Points, in no order, along strands that fork, close into loops and pass close to each other.
Points whose rows are less than 74.7 apart are linked; no others are. Some points are linked to none.
sena: [  2 -46  -8  34 -30 -20  -2   1  24 -14  45  37  -3  23  -6 -26 -16  35
 -13  35   1]
vus: [-34  44  14 -46   7  18 -23 -18 -30  -3 -29  30 -44  61 -31  -5  -3  -9
 -11  11   4]
fub: [ -1 -21   8   6 -32  29  -3  18  24   0 -29   6  34 -24  49  10  46  33
 -21 -13 -22]
Linu: [-31  43  15 -21 -11  -1   4 -21  -4 -10 -70  28   0  24  23  -2  28  27
 -48 -15 -14]
Nabuz: [  3 -29  -5  15 -30   3 -12 -15   6 -14  18  39 -10  38  -7 -30   5  45
 -24  27  -8]
gavaz: [ 28   5   3   4  28 -15   8  27  18  14 -12 -32  31 -67 -29  -4  35 -38
   1 -34 -23]
Mafak: [-40  52  23 -47  15  16  -5   4  -5   5 -66  -7 -23  13  18  20 -15 -24
  14 -17  26]
Tegub: [  9  -4 -14   0  -2  46 -19  -6 -25 -22   8 -22 -15  -6  26   7  -5  10
  16  -3 -12]
tipaz: [ 32 -70 -37 -13  43  22 -39  14   1  -6  28 -45 -13 -55 -32   0  -8 -21
  45  19 -22]
tuze: [-19  32  -3 -27  38 -34 -17   9 -19  -2   6   2 -41 -21 -16 -27 -35 -24
  13 -22  -1]
zezu: [ -3 -23 -22 -15   1  22 -40 -17 -26 -31  20  19 -49  16  16 -34 -31  44
   9  19   0]
Telid: [-27  33   6 -37   5   5 -20 -14 -18 -16 -63  39 -16   9  -2 -25  19  25
 -43 -17 -21]
Lovid: [  2   1   7   6   2  25   1   1 -20  -8 -11  -9   8 -13   8 -12  43  25
 -30 -14 -46]
mevu: [ 18 -32 -25   0  43  -5 -19  12 -14 -11  25 -25 -12 -58  -3 -24 -17   0
  24 -10 -27]
fomi: [ 17  13   7  41  -8 -39  33  -9   4   4  41  -1  26  13 -14   7 -13 -27
   2   2  14]
Gamat: [  3 -35   3  61   5 -51  28  -4   0  -5  63  11  13  -8 -11 -38  -4  24
 -23  20 -38]
ninos: [  6 -36 -26   3  21 -13 -22 -27 -38 -17  64  -4 -42  11  -1 -24 -50  14
  23  27  -8]
fefan: [-19  22  -2 -27  -2 -28 -20 -13   9  -6 -35  50 -27   8  -1 -34 -20  25
 -13  -9  24]
kuzi: [ 15 -16   0   8 -23   4   0   5  17   5   2   9  18   6  -4   2   7   4
  -7  -2  14]
pur: [-10  53  24 -15  17 -29  32  11   5  41 -29 -22  14 -11 -27  21   0 -61
  18 -24  36]
tagal: [-15  32  17  -4 -16  17   8  -5  -1  -6 -53  -1  15  -4  45   7  36  21
 -34 -27 -19]
sovek: [ 24 -58 -37  -6  48  24 -35   2 -20 -12  31 -50 -18 -52   1  -5 -19  -5
  45  12 -35]
Rig: [ 34 -13   3   3   1   2   9  32  35  24 -11 -35  45 -48 -30  25  39 -49
   1 -22  -5]
sedul: [ -2 -38 -12  61  27 -54  27 -16 -20  -7  78  -5   6 -17  13 -35 -26  25
  -2  23 -44]
todu: [ 26 -32   4  12 -40  39   9  15  22  16  10 -19  45  23   3  53  29 -16
  -3  16  16]
lok: [ 15  -5   2  12 -29  49   8 -26 -27 -15  26 -11  -6  71  -8  20  28   9
 -16  33  -9]
zuse: [-40  54  16 -38  38 -28 -12  17 -10  11 -23  -3 -31 -10 -19 -10 -28 -43
  17 -25   3]
mamu: [-41  61  28 -14  30 -36   7   6 -10  -4 -42  13  -9  -4  -5 -19   2 -12
 -31 -35 -25]
Lunu: [ 18  -5  15  24 -42  13  31  -3  18  17   4  -4  47  43  12  37  39  -4
 -22   9  14]
vaneb: [-21  48  23 -14  -5 -20  14 -27 -15   3 -29  39  -8  57 -39  -9  23  -3
 -46   5  -6]
dit: [ -1 -44   7  30 -49 -11  24  26  57  15  -2   8  53 -12  36  37   9   9
  -7  11  22]
filav: [ 14 -16 -14  23 -13 -44   2 -10  16  -6  57  29  -7  26 -21 -16 -45   0
  16  22  35]
Viriv: [-18  27   9  -5 -11  16   3  -1  11 -12 -62  -9   9 -33  72   4  11  30
 -12 -35  -7]
gebin: [ 15 -24  -1  14 -48  51  -3 -16   0 -12  24  10   1  64  13  17  26  31
 -13  35  -3]
gubu: [ 22 -46 -30 -16  19  -3 -39  31  36   1   7  -9  -3 -68 -19  -9 -22 -15
  39  -4  10]
bovil: [ 17  11  -3   1 -19  44  12  -3   1   7 -10 -31  21   8  30  50   5 -20
  23  -6  26]
mitiz: [ -4 -29   9  18 -44   5   8  16  44   6 -22  16  36 -13  51  16  23  35
 -14   2   3]
Pepo: [  2 -10 -14  13  -3 -24 -12   3  16 -12  11  24  -7 -24  17 -31 -28  25
   5  -8  10]
Lufan: [  4   4 -18  22 -15  51   0 -28 -35 -36  37 -32 -18  39  41  37 -22   8
  29  25  -4]
Zufem: [-14 -11 -16  -5  -4  11 -31   0   6 -28 -16  30 -24 -27  47 -41 -12  65
  -7  -8 -13]
raken: [ 11 -50 -26   9  -6   4 -26  34  43  -4   8  -4  15 -65  18   8 -27   2
  34  -4  13]
bereg: [-15   6   3  37 -12   3  15  -6   1 -23   0  16   8 -15  49 -23  23  56
 -27  -6 -43]
tis: [ 23  12  17  13  -1 -44  30   9  26  40   4   2  37  -6 -49   7   7 -47
  -4 -12  32]
pom: [-32  43  23 -35  -7 -30  36 -12  15  27 -57  12  -2  41  -3  22  -8  -6
   7  -3  57]
Kur: [ 19 -41 -24  19  -1 -19 -12 -15 -14 -12  68   7 -18  24 -24 -11 -47   1
  26  32  15]
Fen: [-27  37   2 -36  31  -2 -16   3 -39   0  23 -14 -49  23 -19   9 -43 -46
  39   3   7]
fus: [  1  10 -14 -15  42 -26 -15   7 -18  -7  14 -12 -26 -45  -5 -28 -29  -9
  16 -22 -12]
Mek: [ -6 -35 -14  50 -14 -12   7   0  18 -23  44  19   5 -25  42 -14 -23  44
  15  16 -21]
Tesa: [ 18   6  11 -16  -2 -36  17  12  34  50 -17   8  26 -10 -43   9   0 -41
  14 -12  55]
Bato: [  3 -33   6  48  -9 -25  20  11  13  -5  36  14  23 -17  -4 -23  16  27
 -27  10 -35]
gif: [-25  52  26 -16  27 -38   4   0 -20   5 -35  20 -10  -3 -37 -27  19 -19
 -40 -23 -24]
Vaki: [ -2  21   8 -28 -14  23  18  -7   8  15 -42 -19   7  15  29  41  -7 -11
  23  -9  53]
loz: [-40  43   9 -54  13   1 -24  -1   1   2 -67  20 -32  -2  12  -4 -21  -1
   5 -21  22]
Dumi: [-35  48  10 -45  12   2 -18  -6 -19  14 -10  19 -40  51 -38   0 -19 -26
  12  12  27]
gosab: [  1 -34  -3  15 -36  40 -10 -19  -8 -22  16  23 -11  50  14 -12  26  53
 -26  36 -26]
mimo: [  0 -11  14 -43 -22 -24  11   0  32  38 -70  38  26  19 -13   8  25   8
 -16 -10  48]
supo: [-39  51  22 -19  49 -12  -8  11 -31 -19 -25 -11 -28 -16   4 -22  -7 -11
 -20 -32 -44]
febar: [ 16   8   6 -28  25  25 -15  -1 -36  12 -12 -19 -18   0 -56  -7  41 -26
 -16  -6 -28]
lut: [ -4 -40 -24  34  10  -1  -6 -11 -17 -30  52  -1 -17 -22  44 -24 -35  43
  25  22 -31]
begib: [-14  47  21   1  -5 -47  22 -20  -5  13  -7  39  -4  54 -51 -16  14 -14
 -38   5  10]
Kevi: [ 29  -4   8 -13   5  25  -1   0 -23  19  10 -16   0  19 -61   6  42 -33
 -14   2 -10]
rede: [ 14 -25  16  12 -43 -14  21   5  39  25  -2  22  46  43 -14  20  34   3
 -31  14  26]
zur: [  1  -3  -4  62  14 -32  35 -21 -31 -20  57 -23   8 -12  24 -10 -13   9
   0   9 -42]
kupid: [ -2  33  14 -28  23   2 -10   0 -26  10 -24   4 -18   1 -47 -12  28 -24
 -21 -14 -16]
sas: [-42  56  16  -7  10 -11   4  -7  -9 -30 -17  -2 -32  28  38   6 -33  -2
  -1  -9  -7]
nul: [ 34 -30  -1 -10   1  24 -10  32  25  15 -11 -28  30 -32 -30  22  48 -35
   0  -9  -9]
Lage: [ 10 -36 -23  14  49   4  -9  12 -14 -10  19 -29   0 -66  11 -33  -2  21
   9  -9 -47]
Mava: [ 14   5   8  32 -26   6  28 -26 -17  -7  38   2   3  66 -18   6  22   5
 -27  31  -9]
Mis: [-45  48  12 -40   7 -31 -11 -11   5   0 -50  42 -33  26   0 -19 -28   4
  -8  -8  26]
tum: [  1 -51 -30  12  34  -9 -21 -19 -35 -15  60  -8 -29 -15  20 -34 -46  28
  20  25 -26]
benas: [  1 -43 -26  33  50 -43   2 -26 -40  -4  75 -16 -14 -22  16 -33 -50  20
  14  22 -39]
Vola: [ 33 -44 -16 -18  -4  53 -31  30  20   5  -7 -33  12 -30 -18  27  30 -23
  16   2  -6]
divot: [ -8  25 -15  12  17 -36  -1   3   2 -15   7 -15  -1 -53  45  -2 -48  -6
  31 -31  10]
mageg: [-10  -2 -19 -10  -1  18 -29 -11 -16 -37   4  12 -40  -5  40 -29 -30  45
   6   2  -5]
rano: [  7  23  11  26 -17 -35  27 -27  -6   1  24  25   2  58 -33 -14  15   2
 -40  18   2]
sot: [ 25 -25  -6   4 -30  42   0  13  25  12  -3 -23  37   0  20  53   7 -14
  25   5  31]
reta: [  6 -24   6   9 -17  21  -6  16   7  -2 -13  15  22 -12  11 -11  49  35
 -38  -4 -40]
ril: [-16  17  14 -34 -11 -25  15 -10  21  23 -61  24   3  18   2   4  -3   7
   1 -12  56]
purug: [ 10 -13  20 -11 -35 -23  21   0  34  32 -42  24  44  31  -6  18  40   5
 -30  -4  31]
Gube: [  5  26   6  -4   0  62   6 -16 -49 -15  18 -44 -16  48  -1  47   6 -28
  13  13  -4]
lipit: [ -8  17  -4  17  -3  21   3   7   1 -18 -24 -17   5 -45  66   4   2  24
   4 -27 -16]
Vepu: [-12  32   5 -50 -11  22  -8 -14  -5  28 -18  15 -19  58 -35  16  -8 -17
  19  21  55]
bimet: [ 33  -7   1  -6   1  13   3   8   0  27  18 -18  15   8 -59  19  21 -49
  10   5  13]
bok: [  9 -40 -14  29 -33 -34   3   1  37  -1  48  37   9  27 -23 -11 -33  14
   1  34  33]
Riti: [  5  17   8  -7 -30   3  27 -21  19  19 -13   8  18  58   4  32   1   1
   2  16  50]
bof: [ 29 -58 -28 -19  26   8 -37  30  27   0  16 -24  -5 -57 -46  -4  -5 -28
  36   7  -5]
tev: [-28  52  17  -8  49   1   7  15 -33 -24 -12 -42 -18 -26  24   2 -11 -24
  -3 -35 -45]
momit: [ -6  37  22 -20   3 -35  40   3  12  53 -32  -7  23  11 -33  26   1 -47
  19 -10  66]
talor: [ 16 -28 -26   2 -12  55 -24 -13 -22 -25  32 -20 -22  15  24  22 -24  10
  40  21   9]
puv: [  5 -53  -4  26 -41   9  10  40  54  15   4 -11  52 -36  25  53   7  -4
   5  10  16]
rizit: [  6  26   2  11  12   1  10   3 -12  -8   4 -23   1 -23   9   8  -4 -22
   8 -19  -5]
dake: [ -4 -24 -17  35 -15 -26  -2   4  27 -21  27  21   6 -33  39 -17 -41  35
  22   5   5]
senur: [ 36 -14  -9 -21  -2  32 -10  11   7  25  14 -19   9   9 -49  31   6 -47
  36  12  33]
Veg: [-38  56  32 -33   1   4  22  -6  -1  18 -55  -5  -4  44   1  32   0 -24
  -1  -6  31]
Vup: [  7 -25 -10   6  32  18 -11   3 -28  -8   7 -19  -7 -35   2 -33  23  25
 -18  -3 -51]
dupef: [ 24 -22 -13  -6  -4  47 -21  12  -5  -8   1 -27   0 -21   6  17   9  -8
  21  -1  -4]
Fasoz: [  7 -53 -18  21 -23  14 -12  36  48   3   2  -6  32 -55  24  34 -12   0
  23   4  11]
loso: [-27  32   7 -46   6  24 -31 -20 -35 -14 -40  36 -39  39 -25 -20  15  13
 -31   2 -15]
duba: [-18  42   6   2   5  -1   5  -6 -13 -21 -10 -10 -17   3  31   3 -22  -1
  -4 -14  -1]
Zib: [ -5   3 -13 -14   2 -23 -24  -6   7  -9  -1  36 -28  -6  -1 -38 -33  21
   3  -4  22]
Vasak: [-21   4  -8  10   2  16 -10  -2  -2 -31 -17  18 -13 -34  62 -35   4  71
 -14 -14 -36]
vobu: [-24  53  18 -27  25 -26   7  12   1  23 -34  -9 -11 -17 -12   5 -13 -47
  16 -28  21]
mil: [ 22  -3  -7 -40  -4  47 -23   5   3  22 -13 -14  -8   8 -24  23   4 -31
  32   3  37]
Dap: [ 11  14   0  40 -28 -30  35 -17  19  -1  29   9  16  36   8   7 -11  -1
  -3  15  22]
Vuro: [ 12   4  -1 -36 -10  41 -19  -6  -6  17 -12   7 -12  37 -30  17  11 -13
   9   9  32]
Fari: [ 25  13  13  33  -6 -29  35   3  12  23  20  -9  40   0 -32  14  15 -41
  -7  -9  15]
Zagos: [ 17  14   3   0  20   2   3  16  -4   5 -15 -25  16 -48 -13  -5  27 -22
  -7 -30 -23]
tun: [ -5 -27   8  52  -9  -2  30  10   6 -10  28  12  22 -23  24 -18  32  47
 -28   7 -59]
Zogu: [ 28 -27   8  52  29  -9  35  -6 -40   9  53 -49  26 -16 -31  -3  26 -24
 -14   9 -56]

How many points has the smallest loop of links through each point below? Write 0 if it is on no loop.
mevu => 15
duba => 0
bimet => 0
Mis => 0

A fork is a point with three links, a tip a point with one. Leave the first point through the second and follow the links. Name the first fork or tip that comes.
Fari; tis => mevu
mimo; ril => tum
loso; Telid => lipit
pom; ril => Vaki
nul; Vola => Lufan
dupef; Vola => sas
Kur; filav => vaneb
mageg; Zufem => sedul
bimet; Kevi => tev
vobu; pur => Dap
